A landscape with many valleys, sampled at points; each row gives a point and its height.
A ball rolls from a point to whichever of its 2 nearest points has the largest drop for the distance, and stops where none of them is lower. Distance is the straight distance between rows; heights are no part of it.
Z_217 height 3.76: [ -1 -53   4  30  16 -12 -24  -4 -24 -18 -22   6   5  32 -29   1  19 -13
   7  -7 -42  -7  -9 -39  32   9  22]
Z_99 height 3.52: [  0 -54 -33   3   4 -41 -46  25   2  -8  16   4 -12   6 -23 -13 -18 -36
  37  38   2  -4   4   0 -42  -5 -33]
Z_855 height 3.90: [-12  23   7 -28  58 -17   8  -1  14 -31  13 -20  25 -34  61 -21  15   1
 -16 -20  21 -24  25  36   4  13  27]
Z_575 height 4.78: [ 31   4  26 -29 -10 -17  -9   5  11  24 -15 -16  -7  11  43  10  43 -35
   4  51  47  39 -12   8 -46 -14 -18]
Z_780 height 4.36: [-25 -46 -31 -22 -12 -59 -11  16  17   3  23  12   6  -6  -1  11   8 -57
 -40   8  -9 -32  12 -15 -30  56 -39]
Z_740 height 3.81: [ 36 -14  14  33 -17 -13  82  12   0  30   0  15 -16  -3   6  -5  20   3
  18  24  14  41 -28  17   2 -20  40]
Z_231 height 5.99: [-56   1 -32   3 -22 -27   1 -23  -8  18  -1  -3  28 -50 -23  29  20  26
  17  25  -7   7  -4 -16 -12  45 -24]
Z_533 height 3.86: [  2 -33  -6 -10   1 -19 -31  14   6  -7  -1  11 -19   6  -2  -3 -23 -10
  23  36  34  -2   0 -15 -62  14 -34]
Z_767 height 4.62: [ 13  -7   4  -2 -30  -7  40  38  -6   6 -31   8  33   2  -3   4  30 -46
 -14  42  27  50 -32   8   9 -45  34]
Z_146 height 5.57: [  5  78  25  24 -19  37   2 -25 -18   0 -13   4 -29  -6  11  35  29  46
  19 -56 -21  -7 -15  12  30  -4  17]
Z_151 height 3.82: [ 63  20  -8  55 -34  16  74   9  11  37 -10  38 -35  43  -8  12 -29   9
  37   9  30  55 -38  13  -3 -28  10]
Z_279 height 2.64: [-47 -66 -16  -7  42 -39 -18  -5  -7 -50 -36  16  37 -26  -5   3  14  -8
  -5  -2 -14 -29 -12 -32  13  24  29]
Z_985 height 3.48: [-16  31  -4   7  -5  18 -32  10  -8 -52   3 -19   9   5 -49 -20 -43 -24
  10 -44 -17   3  15  32  25 -26  -8]
Z_887 height 4.76: [-46 -20 -46 -13  23 -11 -49 -23   2 -42   4  29  11 -17 -58   8 -14 -25
 -10  14 -41 -16  16 -42  53  40 -48]
Z_861 height 2.30: [-66 -40 -48 -21  22 -59 -23  -9 -10 -37 -21  31  48 -45 -12  15  16 -15
 -13   8  -8 -41  -7 -27   7  38  -5]
Z_444 height 5.04: [-52  21 -27 -19  -4 -44  -6  -4  -7   0  12 -29  -8 -34 -32  11  37 -10
  10  -7 -30  -5  11  54   3  34 -25]
Z_448 height 5.16: [ 35  65   5  20   9  64  45  -3  26  44  34  20 -11   1  42  29   1  25
 -13 -11   2  12   1  39  35 -80  32]
Z_982 height 5.41: [ -8  41   4 -11 -17  22  28   2   5  41  40 -22  37 -28  51  20  13   1
 -19   7  12  20   8  24 -21 -16  25]
Z_210 height 4.14: [-24 -37 -17 -11  -4 -55   0  33  -4   0  21  -3  29   1  32   9  15 -57
 -46  -2 -22 -20   8 -12  -8  43  12]
Z_213 height 5.39: [-11 -22 -26  14   5 -40  25  18   4  16  31 -17 -22  -1  -5  -6  16   8
   5   1 -17  14   7  16 -14  41  -8]
Z_874 height 5.18: [ 15  58  28   3  22  59  12 -10  38  13 -10   5 -40   8  40   9  37  57
  -5  -8   4 -14  22  15  23 -38   3]
Z_930 height 4.32: [ 23 -23  -1 -24  12  -5  -6  -3  10  21  15  20 -16  -9  43   5 -15 -10
  32  35  62  11  -5 -23 -87  -2  -2]
Z_7 height 3.99: [-36 -21   0 -26  26  -8 -16 -36   4 -38 -10  25   8 -14  -1  13 -11 -15
 -27 -26  -5 -36  13 -42   3  61 -14]
Z_509 height 6.12: [  9 -12   9 -37   9  19 -24  46  30 -21 -35  -1 -21   9  -4 -28 -17   4
 -45  17  21   6   8  -2  -7  14 -30]
Z_889 height 4.81: [ 39 -27  -4  -2 -17 -11   1  33 -22  22  10  13 -10   3  43 -10  -4  18
  31  40  60  39 -37 -26 -63 -33   3]
Z_666 height 1.26: [ -3   0 -13 -10  -3 -22 -37 -18   0 -32  38  -7 -17  -7 -16 -26 -47 -30
 -10 -42 -10 -61  46 -18 -18  36 -39]
Z_237 height 6.54: [-23  19 -16   5  -9  17  36 -15   7  34 -11  15 -42   6 -61  19   4  18
   7  10 -34  29 -13  11  35  35 -17]
Z_370 height 3.66: [  9  40  18 -37  41  11 -10  -9  20 -38 -12 -22  21 -33  36 -41 -14  -9
 -29 -20  39 -11  35  16   7  -1   9]
Z_317 height 1.86: [-75 -42 -43 -28  15 -52   6   2 -19   0 -14   7  12 -39 -16  10  29  16
   3   4 -14 -41  -9   8  -3  41  -2]
Z_788 height 5.73: [-14  14   8   7 -18  15  55  20 -13   9  -7  -3  -6 -21  -9  12  22   2
 -20 -20 -21  17 -27  26  29  -8  47]
Z_285 height 4.18: [ 62  77  20  16 -20  24  -5  23  19  10 -10 -11 -18  20   3   6 -20  16
 -24 -30  22   8  -2  51  26 -50 -17]
Z_803 height 3.42: [  1   0  14 -29  48 -12 -22 -27   8 -61 -19  -5  12 -12   4 -28 -18 -27
  -9 -26  19 -36  32   4   2   9   4]
Z_313 height 4.03: [ 25 -38   3  14  -6   8 -46   8 -12 -18 -25   5   0  46 -21 -25 -20  15
  31  13   3 -21  -3 -28  -7 -53 -24]
Z_430 height 4.41: [-14  22  -9   8 -13   8  -7 -48   5   0 -16   6  14  23 -59  22 -36   5
  43  24  -6  38   7  -6   1   9 -39]
Z_733 height 3.09: [  5   2  21 -15  -9  -7  -8 -11  18  13   5  -1  21 -20  59  28  27  -4
 -46   0   7 -26  17 -48 -34  43 -11]
Z_181 height 4.01: [ -6  44   1  -4 -31  42  -3 -29   9   8 -25   2 -17  28 -51  10 -30  21
  29  -3   4  10  12  15  -3 -19 -35]
Z_296 height 4.71: [ 37  15   3  18  28   4  -6  -7  17 -11  53  -8   2  25  59 -29 -41  14
 -21 -32  -8 -11  35 -24  -5  44  -9]
Z_547 height 2.22: [  9  12   6   4 -15  15 -19 -29  13  11  11 -11 -21   9  15   4 -18  12
   9  -2  -7 -23  31 -12 -35  22 -43]
Z_396 height 5.07: [ -3   6  -2   1 -13 -31 -25  36   2 -10   4 -26  66 -20  35   2   6 -35
 -26  12  19  36   2   8 -10 -17   2]
Z_526 height 3.43: [ 11  11  32 -32 -11  43 -20 -28 -20   4  -7 -16 -29  51  -1  -5   0   5
   4 -37 -20 -42  23  -1  -3 -12  -2]
Z_663 height 1.65: [-34 -11  -3   1  27  12 -20 -29 -39 -49  -3   9  16  -5 -45 -21 -41   6
  31 -49 -27 -29   5   4  21   4  34]
Z_691 height 4.52: [-45   5 -22  -6   0  31 -32   5   2 -51 -25  15  18 -13 -53  -3   0 -20
 -18  -9 -38   9   4 -30  54  31 -40]
Z_357 height 2.77: [  6 -59  -4  -8  37 -53 -16  -6   8 -22  10   5  -6   9   4  -2 -22 -31
 -11  -5   6 -61  12  -2 -39  10   5]
Z_387 height 5.77: [-41  31 -29  -4 -19  12  17 -10  26  10  17  -6  -4 -55   9  32  15  39
  -4  12  -4  -1  19 -10 -26  50 -41]
Z_293 height 3.98: [ 71  72  29  -5  -3  41  -1   3  18  40  26  -7 -28  44  39   3   0  21
 -14 -16   7   0  17  46  21 -72 -14]
Z_468 height 3.50: [ 12 -42   7  -1 -12 -30  -9   1  11  -2  11   8  29  -4  35  26 -20 -21
 -31  11  20 -21  -2 -54 -56  30 -10]
Z_865 height 4.25: [ -3   6  26 -13 -19  28 -14  -9   3  -9 -39  -4  17  16  -4  17   2 -11
 -31   7  -6  19  -2 -43  10  20 -22]
Z_657 height 4.83: [ 31  -9  18  16   7  -5   9  45 -14  -1   1 -14  21  -3  24 -26   4  52
 -22 -17  21  12 -19  10  13 -26  34]
Z_726 height 4.02: [  5   3 -20  57 -34  -5   1  -9 -20  14  -7  15 -16  33 -88  10 -17 -39
  31 -11 -56  13 -19   5  58 -26  18]
Z_76 height 6.68: [-23 -14 -37  11   0 -16   5  -9  13  24 -13  22 -43  13 -91  -5 -11   8
  19  31 -35  30 -15  18  50  12 -28]
Z_118 height 6.16: [-32 -23  -8 -37  -6  25  53  13   2  19   5   5 -21   1 -17   2   7 -28
 -32   4 -17  22   5  19  -2  32  17]
Z_26 height 5.08: [ 33 -33  32   7 -31  21 -16  21 -25 -11 -38  -8   2  46 -16  -4  30 -25
 -25   5 -17   7 -15 -26  25 -58   4]
Z_355 height 6.79: [-16 -41   8 -28   3 -19  19  -3 -15  36  -1 -17  -8  -4  29   5  44  -2
 -14   3  -3 -45   0   6 -30   3  40]
Z_218 height 2.68: [  3 -10   8  17   3 -15   6  19 -16 -10   2 -20   2   7 -24   0  -6   2
  15  -5  -2  15  -5  36 -14 -36  16]
Z_160 height 6.95: [-44 -50 -14 -13 -27 -63  -2   4 -22  20 -13  -3  23 -10  -6  10  46 -42
  13  32 -14 -31   0  -5 -17   6  15]
Z_449 height 4.08: [ 20   7   6  23  44   3  27  -8  17  -1   9  -5 -23  -8  26  -8  -1  54
  34  10  20   5   5  36 -17 -21  17]
Z_446 height 2.00: [-27  11   2 -12  12  29 -10 -27 -37 -38   9  -4  11 -35  10 -16 -23  26
  11 -58  -2 -47   8  -6  -5   0  39]
Z_97 height 3.89: [ -5 -41 -21  11 -17 -35 -17  63   7  -1  20 -21  12  10   7 -11   6 -51
 -32  19 -18  13  -2  -7  -3   6 -16]
Z_901 height 4.33: [ 49   7  42  -7 -29  20  -9  -7  -3  19 -13 -10  14  17  25  15  28   6
   2  30  35  40 -12 -16 -19 -44 -14]
Z_551 height 5.90: [ -9  35 -15  -9  -4  15  31   5  29   5  -2   0  -8 -17 -12  20  -9  -1
  12  29  18  47  -6  38 -29  -1 -25]
Z_312 height 6.40: [ 38  45  24  49  -8 -21  14   5  13  14  13 -24  -1   5  21  18  21   9
  -6 -17 -13  47  -9  12  19  16   1]
Z_228 height 3.14: [  4 -17  13 -15  42 -42 -31 -41  21 -38  -6  14 -16 -11   8  -9 -24  -8
  -7 -26  22 -86  29  -6 -33  22  -2]
Z_620 height 5.87: [ -2  -8  19  -5 -16  44  65   9 -13  43   7  -3 -12  -3  20   0  36  10
 -32   0 -25   2 -10  -9  15  -3  53]
Z_739 height 3.35: [ 56  21   9  12 -29  35  46 -17  -1  20 -48  48 -43  69 -17  16  -7  35
  25  -3  23  22 -25  27  14 -77   8]
Z_433 height 4.34: [ 12  10 -11 -47 -10  47   5  27  10  34  35   1  -8 -17  37 -12 -40  -7
 -11  33  42  17   3  14 -51 -15   3]
Z_207 height 4.88: [  8  -3 -17  12 -13 -30  -8  62  -6 -18 -10  -9  68  -5  10  -2  10 -54
 -21  38  18  47 -20  11   7 -59  13]
Z_716 height 4.21: [ 73  15  20  50 -56  -3  85  11  -5  45  -5  46 -28  12  -4   9   1  -8
  12  16  31  44 -38  -1  20 -32  32]
Z_769 height 6.36: [-14   2  -5 -17  -7  41  36  -7  12  36   0   4 -46   8 -14   9  11  15
  -8  21 -24   6   9   3  -5  26 -12]
Z_893 height 3.34: [ -2 -68   1  11  43 -31  20 -10   6 -19 -26  10  19   7  10   4  11  12
   4  23  19   1 -19 -24 -23  19  32]
Z_495 height 3.46: [-28 -47 -29  35  15 -43 -11  11 -17 -21 -15   2  10  -5 -38   0  32 -20
  20  10 -42   4 -17 -12  40  10  14]
Z_549 height 6.28: [ 47  42  17  58 -33 -22  32  -3  14  20 -19   7   3   0  -1  41  12  -6
   0  -3   8  57 -25  12  20 -14   7]
Z_756 height 5.22: [-30 -15 -31  10 -16 -63  14   0 -15  30  17 -24 -17 -17 -42  -2  33 -14
  38   8 -35   4  -1  32   7  21  -5]
Z_708 height 4.43: [ 27  10  16  32  20  10  21  -9   4  -2  38  -8 -18  48  38 -15 -13  19
   0 -38 -34   5  20  -8  18  38   5]
Z_62 height 5.10: [-29  17  -1 -16  31  25   8 -69  12 -23 -12  14  -1 -10 -15   2 -30  47
  44  -6   6 -17  24  -1 -11  26 -21]
Z_988 height 3.78: [ 15  11  15  31 -28  15 -39   6 -24 -18 -12 -13  20  33 -19 -13 -32  18
  15 -18  -8  -5   1 -32   6 -31 -16]
Z_30 height 5.58: [ -4 -15 -27  16  12 -48  71  17  24  27   6  -1 -40  -9 -14  -6  43  10
  16  22 -18  39 -11  27  15  38   0]
Z_751 height 6.01: [-14 -42 -19 -28  21   3 -11  38  37 -41 -31  31  -3  -2 -12 -13 -27 -10
 -35  29  22  -1  -3 -17 -13  26 -30]
Z_711 height 5.21: [-63  -1 -28   7   3   8 -35 -41 -38 -19  13  23  24 -18 -59   6 -18 -21
  26 -22 -49   4 -27 -35  57  28   7]
Z_824 height 3.74: [  5 -37   8  -8  42  -7  36  -7  12  -3 -24   4 -17   2  17 -14  17  36
  24  25  26  10 -12  19 -24 -15  33]
Z_415 height 6.15: [-39 -39 -31 -13 -19 -47   8 -25   1  21  -9  10  13 -30 -13  28  20   2
  27  55  17  15 -14 -24 -42  39 -31]
Z_489 height 5.61: [-45  10 -18  -2   3  -1  29  21 -19 -14  16  -2  11 -30  -7   0  26   2
 -13 -36 -35  12 -25  24  32  34  36]
Z_17 height 0.62: [-20 -38 -29  17  13 -28 -41 -19  -8 -30  43   8   4   5 -38 -11 -47 -24
  16 -26 -34 -38  23 -18  -4  32 -21]
Z_989 height 5.54: [ 51  11  13   0  24  17   9   7  29  52  69 -19 -11  17  68 -16 -16  -4
  -2  23  15   6  17  12 -22 -16   5]
Z_625 height 3.83: [ -8  28 -14  26 -16  19   8  -5 -14  13 -13  12 -26  43 -73  -2 -40   8
  22 -34 -53  -1 -18  20  46 -11  -2]
Z_614 height 4.10: [  9 -16  20  22   7  -1  -8  -6 -21  -3   3 -16 -19  47  -4  -2  10   0
  13 -33 -50  -1   3 -25  28  36   5]
Z_420 height 6.59: [  7 -22  -9 -53  16  -7   4  37  24  46  24  -5   5  -3  67  -8  17 -30
 -70  19  18 -42  -2  18 -22  16  19]
Z_182 height 4.12: [-15  40   5  -5  55  -6  25  -4   0   4  40 -20  19 -39  71  -1  31  11
  -6 -28  -5  -9   9  41  14  -3  62]
Z_391 height 4.72: [-49   5 -31 -26 -22 -29 -29   6  -3 -13  19 -14  15 -55   8   1  -2 -10
 -13 -12   8 -53  30  11 -32  40 -27]
Z_561 height 4.24: [ 14 -43  -6  29  18  -8 -65  25   2 -37 -27   6  -7  32 -31 -33 -23  15
   6   8 -21 -36  10 -48  22  -3 -32]
Z_580 height 3.06: [-34 -36   2  -8  16 -28  12 -64  -9  25 -19   3 -11  -1 -30  19  23  -6
  24  32 -27  -1   5 -19   9  34   0]
Z_203 height 2.25: [-31  -6   9 -17   8  14 -10 -76 -10  27  -5   8 -23   0 -19  32  12  23
  27  -2 -26 -47  10 -30  -7  31   1]
Z_718 height 4.80: [-37  33 -13 -17   7  17 -27 -81 -11 -18 -17   8  26  -3 -47  15 -40  18
  37  -2 -12   6  12 -22  11  22 -29]
Z_511 height 6.82: [ 39  26   9  13 -57  17   7   5  -8  57  22 -10 -32  19  -5   9   9  -9
  24  22   6  27  -8  12 -33 -30 -28]
Z_770 height 3.37: [ 27   3 -16  44 -26  23  48   5  10  21 -18  34  -8  50 -28  -8 -39  24
  34  22   6  55 -30 -22  -2  -5  -7]
Z_402 height 2.37: [-26  47  20 -14   3  66  -1 -31 -28 -14  30  -7 -11 -38  47   1  14  25
   9 -61 -11 -44  11  11   8  -5  45]
Z_746 height 4.97: [ 22  20   2  -3  35  -2  -3 -17  39   0  59  -2  -2 -21  69 -13 -25  11
 -25 -21  10 -48  49  -2 -27  26 -11]
Z_622 height 5.68: [ -7   8  21 -21   4  40 -15   1 -33 -18  28  -8  19   3  35 -15 -10 -22
 -37 -54 -24 -15  -6 -10  20  21  42]
Z_385 height 5.11: [ 33 -57  20 -11 -22  14 -14  15 -17  12 -11   5  -2  29  16  -4  -6 -20
 -15  36  15   6  -9 -43 -32 -21  -3]
Z_829 height 3.13: [-11  -2   8  18   4 -25  25 -29 -14  -6  14 -21  19 -15   0  12  11  -5
  39 -11  -9  10   3  24 -18 -17  35]
Z_840 height 3.11: [ -9 -41 -25  35   8 -35  12  15  -2 -13 -14   7  10  -9 -39 -10   0   5
  40  22  -1  27 -23  14   1 -18  14]
Z_949 height 5.00: [-61 -23 -32 -19  13  -9 -39 -49 -23 -37   7  36  26 -28 -41  25   3 -30
   1  -9 -49  -4 -12 -50  59  56 -19]
Z_125 height 4.55: [ 16  16   0   8  -3   9 -45  39  -8 -47 -32 -20   1  -7 -14 -58 -17  39
 -21 -32  14 -23  18 -24  33 -14 -22]
Z_245 height 2.87: [ -2  10 -23  66   5 -17 -45  15 -10 -27 -37  10  23  -5 -68   1 -14  55
  34   7 -25   8 -27 -21  52 -11 -20]
Z_689 height 5.27: [-20   9 -17 -34   4  -2  23  17  43  36  -1   0  -8 -27  50  19  30  -5
  -8  60  35  23   5  13 -46  25 -25]
Z_819 height 2.93: [ 21   2  -6  53 -10   6   6  14  12 -15 -39  26   2  30 -43   8 -18  15
  16  18 -15  49 -27 -19  27  -9 -22]
Z_137 height 3.85: [  1   5  -6 -13   5  19  -5  32  12 -28   8   2   0 -16 -13 -41 -62  20
  -4   9  37   8  10  12 -36 -25 -17]
Z_776 height 2.58: [ 10  -6  -3  48 -24  -2 -21  40   0  -4 -54  13   1  -1 -51   8  15  33
   1  19  -6  20 -30 -21  36 -12 -18]
Z_189 height 5.88: [-29 -26 -18 -26  19  -7  18  15  26 -31  -6   7  20 -21   0  -9 -20 -17
 -26  17  16  17   3  11 -31  26 -16]
Z_102 height 6.02: [ -1 -22  -7 -11  -8  37  47  35   8  33  20  -6  -3   7  10 -18 -15 -13
 -45  -1 -17  19  -6  -2   2  25  28]
Z_491 height 5.09: [ 50 -27   7  -2   7   3  18  40 -11  17  18  -4  11   9  32 -25 -14  25
   1  26  42  27 -31   5 -23 -45  24]
Z_202 height 5.76: [-26  21  36  -3  -1  34 -20 -11 -49 -30  23  -3   2  13  13 -20  12 -27
   0 -80 -29  -7 -36   0  39  11  45]
Z_692 height 3.65: [  0  36  -9   2 -10  40  -4  25  -8 -36   7  -6  23  -6 -15 -30 -66  15
  -9 -31   3   3  14  14   5 -34   3]
Z_225 height 5.80: [ 35   6  12 -12  16 -22  16  -1  13  34  50 -36   3  14  56   0   7 -40
  12  26  28  25  17  38 -46 -20   9]
Z_656 height 5.25: [ 15  10   5   1  29  35   6 -17  35  38  71   0 -19   2  84   6 -13  11
 -18   5  -3 -36  45  -8 -18 -13   4]
Z_311 height 4.37: [ 48  52  23  28 -29   1 -20  31  20 -20 -37  -2  -4  20 -22  21 -17 -14
 -22 -18  18  41  -9  37  29 -50 -20]
Z_842 height 3.55: [ 26  -7  17  -8  -8 -21 -42  37   2 -14  20 -35   7  21   9 -23 -15 -45
 -26  -1  -3  -6  16   8 -10 -12  -9]
Z_422 height 3.61: [-31 -53  -8  -8  23 -31 -16 -50  10  -9  -7  24   8   0 -28  27  -9 -15
   3  10 -11 -20  -1 -41  -5  44 -22]
Z_138 height 4.93: [  9  49  26   5  36  46   8 -28  23 -14 -18  -1 -25  24  42  -9   2  53
   2 -33  -3 -14  20  -1  19  12  -8]
Z_725 height 5.37: [-59   8 -22   4 -13   5 -11 -29 -45 -13  40   6   4 -35 -30  -1  -8  15
  33 -50 -44  -5 -21 -16  29  61  -2]
Z_77 height 4.05: [  3 -54 -17  31  10 -19 -44   1  -2   2 -14  16 -21  47 -44 -12  -4  -1
  15  25 -47 -15  -6 -52  40  24 -26]
Z_799 height 3.57: [ 17  39  11  44 -26  27  -9  14 -30 -17 -12   5  18  21 -23   1 -30  44
  20 -50 -18   4 -19 -12  30 -22   9]
Z_727 height 4.86: [-43  21  -3 -26 -14 -11 -19  -8 -12   2  18 -28  -2 -45  -2  13  23   0
  -6 -26 -17 -39  22  21 -13  23   4]
Z_817 height 3.87: [-11 -12 -10  31   0 -20 -20 -37 -25   7  -5  -4  10  20 -70  13  -3 -44
  45   1 -48  16  -4  -1  42 -20  10]
Z_856 height 3.62: [-18  10   5  29  13 -43  28 -59  -9   2  -7 -10  11 -16 -19  29  33  20
  63  12  -2  29  -3  12  -8   6  11]
Z_459 height 6.37: [ 16  21  15 -41  39  39   1  27  42  19  18 -15 -29 -23  47 -31   2  24
 -36   8  30 -27  24  37   0 -10  -2]
Z_68 height 2.80: [ 77  -8  26  15 -35   1  44  -7 -24  17 -31  39 -33  48 -29   8  19  -2
   9   0  36  32 -25  25  23 -95  27]
Z_484 height 6.31: [-34 -40 -57  22 -19 -50 -13   6  -2   9   6  16  23 -24 -41  10  12 -24
  38  62  -1  30 -18 -33  -8  26 -36]
Z_779 height 3.41: [ 56 -19  28   4  -5   6  67  15 -12  23 -18  21 -10  17  -1  -1  32   1
 -15   2  26  38 -33  28  25 -59  51]
Z_499 height 4.56: [-43 -29 -37 -19  -7 -41 -22  20   7 -35  19   0  19 -26 -23   3 -16 -40
 -22   1  -6 -44  16  -4 -20  29 -42]
Z_494 height 4.77: [  6  75   6   3  29  34   3 -14  19 -39 -31   1 -11 -20  20 -40 -15  59
  -4 -48  17  -6  21   0  25  18 -11]
Z_897 height 6.53: [ 27  -8  22  39 -25 -36  20  31  -4  27  14 -27  13  15  25  -6  31   1
  -2  18  -3  33  -9 -10  -4  11   7]
Z_215 height 4.65: [ 16  56   9  13   2  19 -16  32  12 -33 -26 -21 -12 -16 -14 -37 -11  57
 -17 -40  12 -12  13   9  28   4 -24]
Z_832 height 5.84: [-36  26   2  10  -1 -28 -51  -8 -36 -54  -3 -24  11 -56  -6 -23  27  15
  28 -45  -8 -29  -2  -1  22  31  -1]
Z_397 height 6.25: [ 15  12   8 -29  38   7  -2  40  38 -12   1 -16 -34   5  21 -42  -7  18
 -43  -6   6 -21  23  27   7  20 -16]
Z_196 height 4.30: [  4 -30  19   8  -2 -22 -32 -28 -13   4 -12 -22 -15  44 -39   5  21 -51
  38  14 -22   2  14   1   5 -14  -7]
Z_156 height 5.56: [ 20 -18  38 -21   0  20  -9   3 -27   4  21 -11  37   5  47  -2  -7 -13
 -43 -23   2 -24  -2 -25  10  -7  44]
Z_713 height 5.69: [ -9  53  37  11 -23   3 -15  -6 -40  -3 -18 -16   3 -23   3  32  55  14
   4 -43 -16   3 -26   3  26   2  18]
Z_742 height 5.40: [  4  57   8   5 -15  56  29 -11   3  26  33 -13  -2  -8  42  24   9  18
 -12 -21 -12  12  12  20   8 -36  23]
Z_545 height 3.12: [ 17  22  11  21 -12   6  20   4  -5  -7 -21  10 -19  10 -47  16 -19  28
  15 -25  11  13 -20  51  21 -55  17]
Z_344 height 4.04: [-34 -36 -28  -4  16 -26 -50 -39   8 -20 -30  26  39 -15 -43  31 -16 -37
  14  52   1  -7  -1 -51   0  11 -40]
Z_687 height 4.26: [-37  -1   5 -21  -6  13 -23 -11   0 -27 -21  -4  11  -9  -9  16  18  -7
 -26 -18 -20  -3   1 -38  10  52 -22]
Z_706 height 4.42: [ 22 -21   9   7  19 -18 -54  21  11 -47 -47  -6 -12   4  -6 -42 -14  26
  -4   0  21 -38  21 -22  -1  -2 -32]
Z_759 height 3.51: [ 18  20  28 -36  13  25  -5 -15  22  24  -1 -14  13 -12  63  18  23   4
 -41  25  29  -2  13 -18 -19  -1  -1]
Z_131 height 5.78: [-23  51  16  13 -25   7 -29  -4 -37 -32   4 -16  18 -48  20  -3  32  33
  16 -53  -6 -11 -20 -10  15  32   7]
Z_879 height 2.70: [-10  19   7  -4  -5   0 -22 -40  14  -2  16  -4  -7 -28  41  22   0  -1
 -14 -13   2 -54  33 -38 -38  51 -35]
Z_878 height 5.50: [-26  28 -18 -17  -7  27  16  -2  46  27  17   1 -21 -40  57  27  31  20
 -21  39  11   0  21  -8 -46  23 -30]
Z_349 height 3.40: [-25  40   7   1   9  16   2 -27  -5 -22 -28  -4 -12 -14 -54   4   3  29
  21 -31 -15  -3  -3  21  38   9   6]
Z_74 height 4.38: [-29 -43  -4 -12  -7  -7 -40 -39  -7 -12 -15  17  35  -8 -34  19 -28 -40
  25  40  23 -13   6 -29 -37 -14 -23]
Z_783 height 1.24: [-27 -14 -24  15  27   1 -53 -25 -20 -60  15  15   3  16 -48 -33 -49 -25
  26 -43 -37 -37  23 -19  38  15  -2]
Z_388 height 4.35: [ 10  29  12  17  36  -3  30   1   9  12  24 -21 -13 -22  40   3  32  38
  12 -26  -6  -2   8  53  10 -23  50]
Z_782 height 5.23: [  4  31  11   8 -17  -4 -11  11  -9  -4  29 -30  55 -30  32  10  -4  -3
 -11 -14  12  13  15   5 -18  -2   5]
Z_406 height 3.18: [ -2 -85 -16   8  22 -55 -36   8   1 -11   2   9 -24  24 -22  -6   1 -43
  18  25  -6 -32   6 -10 -25   4  -3]
Z_954 height 1.74: [  0  26   3   7  -2  -3 -35 -38  -8 -20  18 -16 -20  14  -3 -23 -28  15
  21 -35 -16 -38  41 -18  -5  43 -39]
Z_470 height 6.49: [ 25 -20   4 -59  47  31  -2  18  42  52  22   8 -14  -7  70 -16   6 -13
 -54  23  39 -43   7  17 -11  -7  12]
Z_170 height 3.64: [-14  55   3   5  -1  39  -5 -24  -6 -12  -4  -8 -32  22 -43 -11 -26  25
  24 -53 -32 -18  14  25  41  13  -3]
Z_235 height 5.36: [ 30 -55  31 -15  -7   2 -25   9 -22  -4  -3   4  17  25  26  -8  -9 -15
 -47  -6  15 -31  -3 -43 -21 -31  18]
Z_95 height 4.73: [ 45   1   7 -24   2  41  39  22 -13  66  49  -8  30  -1  31 -17  -6 -19
 -24  21  34  23 -14  33   1 -60  43]
Z_806 height 5.42: [ 29  70  33   6 -15  49   6 -28  -4   4 -32  10 -21  24  18  33  32  47
  -7 -42  -1  -5   3  29  30 -61   8]
Z_184 height 4.68: [ 12  -4  20   1  16  -6 -22  57  -6 -35 -33 -15   8  -8   0 -35   2  41
 -28 -16  13  -5 -11  11  25 -39  19]
Z_192 height 4.13: [  3 -49 -18 -20  21 -33  36  29  14  14  -9  11  29   6  49 -10   9 -43
 -27  57  36  29 -19 -13 -31  15  22]
Z_926 height 3.84: [  6 -40   0 -11  15 -49  -8   3  28 -14  -7  12  31  11  38  14   3 -55
 -27  38  25   3  -8 -33 -40  24 -11]
Z_518 height 4.53: [ 14  15 -18 -30 -11  35  29  40   2  64  50  -2   0 -25  33  -8 -14  -9
 -10  29  42  17 -13  43 -35 -50  25]
Z_522 height 5.51: [-68   6 -21   6  -3 -10  -4  30 -44 -43  35   4  21 -44 -17 -15  18   5
   3 -55 -30   1 -32   3  38  43  20]
Z_144 height 6.70: [ 25 -28  15 -27  -2   2  16  14   0  62  33 -22  -4   0  62  -1  34 -21
 -30  14  10 -26   6  15 -19 -16  40]
Z_232 height 3.72: [ 44  31  33 -23 -14  39 -14  -7  -7  33  21 -28 -41  50  38  -7   1  13
   0 -19  -7 -30  34  20  -7 -50  -7]
Z_564 height 3.91: [ 31  37  49 -19 -23  42 -10 -14   8  18 -23 -18  16  25  32  24  25  -2
 -35  11   8  16   8 -23  -1 -12 -18]
Z_347 height 6.69: [ 36 -16  15  23 -47 -23  16  12 -14  54  22 -18 -23  15   2  -3  27 -22
  34  37   5  32  -9 -15 -26  -3 -10]
Z_869 height 2.97: [-20 -28  24 -24 -16  20 -11 -48 -35  14   3 -12 -15  13 -14  21  13 -12
  16 -23 -19 -40  15 -10 -16  -5  19]
Z_81 height 4.94: [ 41  30  -2  -6   7  60  56  11   9  72  49  12   8  -7  38   8  -3  16
 -24  11  21  20 -17  37  26 -72  45]
Z_174 height 5.38: [-18   9  -4 -21  26  18  -7 -40  24 -28 -17   1 -17 -10 -25   4 -37  15
  36  20  33   9  26  23 -37   5 -37]
Z_384 height 5.67: [-36 -13 -29 -34  18  -1  22   1  27 -19 -12   4 -17  -9 -41   4 -17  -5
  18  31  15  27   4  45 -22  10 -18]
Z_934 height 3.19: [ 28   6   8   2  -1  -3 -44  32   1 -43 -13 -22   3  22 -28 -22 -27 -43
  -3  -3   2  10  22  30  10 -53 -16]
Z_404 height 4.79: [ 50 -32  24  12 -39   7  -6  13 -15   9 -28   4   2  46  -4  -2  13 -14
   7  31  18  36 -22 -48  -3 -43 -14]
Z_179 height 6.87: [-25 -51  -7  -9 -45 -29  40  18 -23  36  -2  -9  10 -13  -3  -3  39 -23
  -4  24  -5 -16  -8   2 -25   3  37]
Z_747 height 3.39: [ 42  41   9  37 -28  28  11   8 -24  -6 -25  26  -5  42 -18  11 -39  29
  -6 -60  -5   3 -18  25  42 -48  24]
Z_257 height 3.70: [ 33  46  13 -10 -15  57  27 -13  17  16 -30  16 -30  65 -10   8 -23  30
  16 -13   4  16  -2  24   7 -36 -17]
Z_953 height 4.09: [  8  16 -17 -18   8  35   5  16  32   3  37  10 -16 -28  29 -19 -51  26
  -3  12  36   0  21   5 -58   8 -22]
Z_929 height 2.99: [-33 -88 -34   9  22 -59  21  -1   1 -15 -24  26  30  -9  -9   7  18 -17
   7  40  -2  -9 -21 -33  -8  19  20]
Z_310 height 5.06: [ -5  -8 -19 -34 -21 -21  22  30  11  38 -11  10 -18  -6  35   0  40 -34
  14  61  41  36 -17  -1 -50  25 -17]
Z_263 height 6.11: [ 10  36   0  24 -15 -10  43  13  26   8 -32  18  -9 -16 -15  34  15   5
   0  13  27  57 -26  43   2  -7   3]
Z_251 height 3.10: [-30  17 -10  23  11 -17 -34 -15 -10 -17 -44   5   7 -26 -71   2   0  39
  34   7 -10   3 -20   1  44  -6  -4]
Z_678 height 4.40: [  0  -4   0 -19  -9 -24  59  34  11  29 -15   0  36  -5  28  -9  30 -31
 -24  43  25  46 -23  10  -5  -4  33]

Call two points neighbours if one is among the 2 nearest of the other. Go from one point of each pair to the other, from neighbour to neighbour, staying as low as possible. Name the highest point that can't be avoided.
Z_68, Z_776 | Z_716
Z_218, Z_817 | Z_196
Z_218, Z_203 | Z_856
Z_17, Z_203 | Z_687
Z_776, Z_817 | Z_726
Z_317, Z_357 | Z_388
